Points on a hilly landscape, in no order, each with its height.
From any point a ball rolls to the lowest of the 2 points nearest to it. It stops when none of these is lower. Distance is the straight distance between rows; heights are no part of it.
dut: [-22  10   3  14  -6 -30   7 -28  24   3  -5 -40  -7  -5  25  14 -22  25
 -26  20  12]  height 3.57
Gakos: [-27 -18  -9 -58  47 -15  27 -18   0   4  11   6  -2  24  -9  11  61 -16
 -14   9  -2]  height 3.11
zume: [ 39  36 -14 -42  -3 -26   3  34   5  34 -45 -30 -30 -12   4  -9  49   1
  -2  -8 -10]  height 4.16
dusa: [ 40   9  42  16  -9   1  -5  22 -19 -12   6 -16 -34 -11  29  38  27 -30
  18 -44  41]  height 2.34
bam: [ 32  -7  53  31  -1  22   3  30 -27 -36   7  23   7 -41  19  -4   4  -6
  26 -65 -19]  height 4.81
bem: [ 32  14  10  -5  -3  -7  -7  38 -36 -32 -15   9 -25 -29  31  -7  46 -18
  27 -44  -6]  height 2.99
fugi: [-16   4   8  -2  29  -9   9 -12 -22 -14  31   8   1   1   4  -7  27 -11
  11  -8  -8]  height 3.60
Bulo: [ 35  18  44 -21 -14 -10  10  20  -6 -34 -30  -9  11  -1  19 -11 -39  11
  23 -43 -19]  height 5.19
sene: [  4   9  -6  25 -16  21 -17 -27 -34  25  61  16  34  25   8  20 -37   0
   3  11   5]  height 2.72
dopi: [-23  -9 -24  50 -18  23 -26 -12 -24  33 -13  20  -7 -28 -32 -51  -7 -10
   7  30 -20]  height 2.24
rumu: [-10   9   7 -14  30 -31   7 -22  14 -17 -19 -32  15   3 -28  22  58  15
   9  10   9]  height 6.99
Gaf: [ 30  34  23   3 -12  12  -8  39  22 -40 -37 -14  -6 -18   6 -21 -16  26
   6 -33 -39]  height 5.07
lamis: [ 13   1 -19 -16  -3   6 -18  16 -40 -44 -37  35  -1 -27 -15 -41  32 -17
  29 -31 -33]  height 3.62
doluk: [-26 -15  -1  -2   8  -1  -1 -24 -18 -33  47   9  31  21  -4  11  17 -12
  17  26   6]  height 4.04
rudu: [ 10  -3 -33  23   8   9 -13   3 -66   7  17  25  -3 -35 -22  -9  10  -1
   4 -15 -13]  height 2.33
Feve: [-38 -12 -19  -1  12  29   7  18  24  37   9  24 -24  -1  -4 -61 -18 -21
  -9  31 -24]  height 1.22
luv: [-20 -10 -22  17  10   4  -7 -34  34  30  37 -21   4  42 -19  21   1   5
 -15  55  37]  height 3.72
Nilo: [-38 -21 -25  25 -10  37  -9  24  63  17 -28  17 -37 -22   1 -57 -32  20
 -31  39 -10]  height 2.35
Zab: [  0  20   0   9   1   2 -35  -2  27   3  31 -23 -19   7  11  18 -33  11
 -18 -12  12]  height 2.23
Rop: [ 30 -10  18  56 -30  59 -34  10 -19 -58  36  41  10 -20  15  36 -33   1
  -4 -34   5]  height 4.67
tul: [-41 -29 -17 -21 -11   2  14   1  46  -4 -17   0 -20  11  13 -39 -21   4
  -3  49   1]  height 3.26
figeb: [  1  -1 -13  30 -19  69 -49  13  -6 -48  31  51  15 -22   4  15 -31   4
 -33 -21 -20]  height 4.48
puv: [ 52  36  35  11 -10 -17  -5  18 -24   2 -26 -41 -32 -15  24  35  38 -18
  16 -42  12]  height 2.58
Poto: [ -5   6 -31   8  -4   6 -11  17  11  14  -6 -15 -36 -23 -15 -31  12  11
 -17  13   0]  height 2.94
vod: [-32 -17  11 -40  15 -37  39 -26   3  31 -34   3  30   2  -3  13   4   6
  -8  24  10]  height 2.31
bolol: [ -1  -8  26 -10 -15 -22 -22 -41  -9  -7 -13 -27  36  21  -9  56  -4   5
   8  19  48]  height 5.55
totas: [-18   6 -27   9   1  10   2 -19 -35  36  58  19  20  27  -7   8   0 -22
  -3  30  -6]  height 2.02
fomab: [-18  18  43 -27  24 -33  -6  -2  30   6 -14 -31  13  22   6  61  66  -4
  -7 -20  16]  height 6.43
vopep: [-39 -13  10 -24  26  -8  21 -37  41  19  19  -3  36  29 -18  38   8  15
 -36  25   6]  height 4.33
tisen: [-33 -10  -8 -25  -6  -1  16 -47  41  35  47   8  38  44   6  47 -18   3
 -30  41  25]  height 4.06
Demuz: [-56 -44 -24  22   3  17  22 -11  40  13  15   5  -2  29 -15 -37   7   1
   2  68   6]  height 4.22
zirut: [  1   2 -33 -21  44 -54  22  -4 -20  10 -32   4  -7   7 -31 -30  67 -34
  25 -22 -10]  height 4.23
vegu: [-36 -16 -15  -1  -8  -1  34 -34  25  18  17   3  31  28  -5  16 -42  16
 -17  58  21]  height 3.71
Lotig: [ 31   4  31  20 -21  15 -16   2 -19 -12  22  -1 -15  -7  40  50 -19 -15
  -4 -28  28]  height 2.03
vone: [-36 -15 -26  36 -31  26 -14 -15  51  11   1   4 -10  -1  -4 -34 -45  19
 -24  42  -2]  height 1.63
zan: [ -6   4 -33  -7  14 -26  23 -13 -42  37 -31   1 -11 -23  -5 -29  18 -14
  -1   6  -6]  height 1.79
Tefi: [-31  -7 -18  20 -28 -10   1 -22  43  21   1 -28 -20  11  20   3 -57  19
 -33  30   5]  height 2.70
bilun: [ 13  16  17  18   2  -1  -7 -14 -42  23  17  -7  12 -11 -11   8 -32   0
  10 -22  -5]  height 2.19
Nemop: [ 32  41  34 -12  -1 -37   0  45  15 -22 -21 -12 -14   5  35 -27  47  -8
  36 -46 -42]  height 5.26
sunan: [-34 -28   7 -10  11 -26  43 -31  10  59 -14   3  30  20 -17 -15 -21 -11
  10  39  11]  height 1.82
gel: [-39 -37 -36   3  22  19  19   5   4  29  28  40 -10  -9 -16 -72  18 -22
  -9  26 -42]  height 1.76
samul: [ 26  16   2  17  26   6   0  -3 -43  11  13   5  -2 -26   7   2   1   3
  -7 -42 -24]  height 1.87
fupib: [ 32  22 -11 -18   3   0 -17  26  -3  11 -27 -30 -33 -14  -6  -1  14   8
  -4  -5  10]  height 3.65
lelu: [  2  -2  -5  10  -5  23 -25  22 -36 -47   7  37 -20 -28  12 -17  33 -29
  23 -41 -15]  height 3.30
dafun: [-12 -19 -30   4 -12 -11  12 -12 -46  21 -15   6  -2 -15 -25 -28  -5  -5
  14  28   3]  height 2.53
Kez: [-20  -9  12   7  -4   6 -19 -18   0 -34  26 -10  23  21 -23   1 -20  -2
  30  19  11]  height 4.46
Mone: [  0  -7   2  13 -12  32 -18  -8  19 -42  54  11  18  37   0  31 -50  19
  -2  -3  14]  height 4.54
Zar: [ 52  23  48  24  -8   0  13  42   7 -35  -4   5  -7 -33  44   2  14   6
   6 -69 -37]  height 4.91
pados: [ -7   2  13   3  -6 -11 -22 -25   3   1  -4 -23  12  20 -27  15 -17   6
  21  28  33]  height 4.94
big: [ 44  36  20 -39 -18 -35   1  47  14 -12 -54 -20   9   0  18 -23  27   6
  27 -28 -37]  height 5.08
Difaf: [ 12  -9 -14  24 -26  40 -24   3  -6 -38  47  27  13  -3  12  18 -55  22
 -24  -4  -6]  height 4.24
Nak: [ 48  24  37  -9  16 -14  32  36   1 -26  -6 -10  -5 -23  36  12  17  18
 -13 -52 -24]  height 4.99
pimev: [-37 -18 -21 -10   4  13  12   1  21 -20  13  10   2  15  -5 -26  -8   1
  -4  36  -9]  height 3.64
nebo: [ 19 -20  58 -19  17  -3  -2 -10  -5 -19   0  -5  18  20   9  74  38 -16
  18 -31  50]  height 5.92
piz: [ 41  18  49 -36  11 -26  17  15  -6 -19 -46 -28  26  -7   8  20  -8  14
  23 -29   4]  height 5.37
pivu: [-18 -19  -7  16 -12   4  15 -13   0  66 -16   0  -5  13 -14 -16 -29  -4
   0  51  26]  height 2.71
rak: [-25 -11 -24 -24  49  -3  14 -15  -4  12  36  12   4  15 -21 -16  25 -12
  -7  24 -12]  height 3.33
moge: [-33 -28 -23   6  -6   9  22  21  50  22 -43   6 -46  -7   7 -54  -9  13
 -17  37   2]  height 2.82
fufa: [ -2 -11 -43  -9 -23  45 -33  15 -13  -1   4  28 -13 -20  -8 -17 -32  -1
 -25  23  -7]  height 3.27
Vadu: [ 35  33  34  38 -15  23 -15  44  19 -47 -11   6  -2 -40  18  -8  -1  22
  11 -64 -48]  height 4.98
golir: [ 30  26  -4 -19 -16 -18  -1  37   1   0 -76 -19 -10 -14  -7 -57  10   9
  22 -13 -34]  height 4.84
Gori: [ 28  30  -5 -23  39 -15  15  19 -23  36  13  -5 -10 -23   1   4   7  -3
 -27 -34 -10]  height 2.17
mipu: [-17  -9  48 -18  28 -20  -4 -29  15   1  17 -10  17  23   7  71  48 -11
  -5 -14  26]  height 6.13
Ker: [ 37   7  48 -33  21 -22  10  20 -13 -31 -26  -7  11  -1   4  20  25 -14
  34 -47  10]  height 5.54
Fale: [ 17  -5 -12   4 -15  11   3 -31  12 -18  53  20  33  47  16  54 -65  23
 -23   9  12]  height 4.80
doga: [ 22   5   8  12  -5   6 -21  -6   7  -2  38 -12  -6  23  22  51 -53 -10
 -23 -29  25]  height 1.54
fov: [-18  -8   9 -44  12 -22  35  -5  -3  -6 -14 -11   7  -7  12  19  19  12
 -12   2   5]  height 2.67
geb: [  5 -10 -34   4  -8  38 -16  12 -51  -8  10  32   8 -22 -25 -16 -15  -2
   2  14   1]  height 2.79
Ferus: [-11 -11 -25  48 -24  29  -3  -9 -13  60  -9  15   6   3 -34 -39 -47  -3
   5  41   7]  height 2.81
Sovib: [  0  -7 -16  20 -32  34 -20 -23  -4  -4  48  30  38  27 -12  -3 -40  -2
   7  35  12]  height 3.09
muv: [  7   7 -14 -27  24 -28   3  12 -14   3 -32  -2 -11   5 -21 -38  31 -14
  29 -22 -16]  height 4.02
ziko: [ 20  26  25  30  -6  -1 -10   6 -14 -28  -9 -22  -6 -27  13  18 -13  14
  11 -38  -3]  height 4.49
gagal: [ 14  36  29 -20  27 -28   5   8  19   4 -10 -37 -10   0  -2  22  43  17
  -3 -17   9]  height 6.76
Nisul: [ 25 -13  33  55 -16  25  -4  12 -29 -51  14   3  -2 -39  22  23 -22   2
  11 -37   5]  height 4.68
muvun: [-24 -12  -8  -2 -36  -1   2 -33   6  14  17  10  46  32  -9 -11 -49   3
  13  44  16]  height 3.39
Sem: [ 32  29   6  -8 -27 -25  -1  28 -25 -18 -43 -28 -30 -21  29  11  49 -14
  16 -28  -2]  height 2.78
fot: [ 17   6 -29  11 -11 -20  11  29   4  22 -66  -1 -31 -27 -13 -73  21   8
   7 -14 -34]  height 4.64
foro: [ 11  24   3  32 -18  -8  -6  -7  17 -28 -11 -53 -20 -21  21  21 -23  29
 -23  -6   2]  height 4.13
rufuf: [ 14   8 -11 -16  21 -30  27 -14 -31  47 -11  -9   8 -30  -2  18   3  -1
 -22  -6   2]  height 2.39
pibi: [-13 -11 -28  14 -37  44 -36   0  15   4  29  24 -13  -3  14   4 -54   7
 -30  16  -1]  height 3.81
Zibu: [-30 -13 -21  27  -1  38 -22  16   9  12  -6  28   0 -15 -26 -60 -13  -8
   0  14 -35]  height 1.71
fogim: [  5   5  20   4 -17  -4  -5 -42  -1   6  24  -3  48  42   0  69 -27   0
   3  17  33]  height 5.33
Mif: [-47  -8   0  -2  23  -7  14 -33  35  20  19 -31  -2  27  -4  10  12  -4
 -11  43  18]  height 4.34
deti: [-27 -18  15 -77  29 -12  27 -12  28  -4   3   5  12  22   3  22  29  -5
 -27  10  -2]  height 2.93
Deri: [ 11  -6  39 -40   7 -30   1  -6 -17   0 -33 -12   9   4   7  42  39 -12
  24 -22  30]  height 5.72
kema: [-18 -45 -54  11  29  18  27  19  12  28 -17  26 -29  -8 -30 -69  25 -12
   1  27 -16]  height 2.11
Gok: [ 17 -19  13 -12 -21 -12  13 -31   2 -25  27  12  30  32  21  72 -51  12
 -15  -2  37]  height 5.00
Kivuz: [-25   6  -5   9   5  11 -31 -23  42  -5  43 -22 -19  38  -8  24 -17   5
 -17  10  24]  height 2.95
bitu: [-16 -15 -41  23  23  13  -1  13  24  39 -20   3 -29  -3 -41 -44  21  -1
  -1  25   2]  height 2.37
dom: [ 31  17 -43 -19   8 -39  21  33   5  25 -64 -14 -29  -9 -18 -47  54   3
  11   1 -15]  height 4.47
Sani: [-31  -5 -17  11 -26  24 -26 -11 -36   2  37  20 -10   5   7 -10  -1 -25
   2  23  -1]  height 3.12
nado: [ 24  -1   3 -40  17 -28  13  24 -20 -42 -27  15   2  -8 -17 -31  23  -1
  33 -42 -22]  height 3.82

Call two points neighbours if one is among the 2 nearest of the other. Go from one point of each pair to the other, from neighbour to neighbour, staying as low as possible. Name the highest point that can't be avoided.
sunan and Feve -> Ferus
Difaf and vone -> ziko
doga and totas -> zirut
samul and zan -> rufuf
samul and totas -> Sani

For each start below, name the point where the ball stops.
vopep -> totas
Kez -> sunan
big -> Feve
Ker -> Zar
nado -> doga
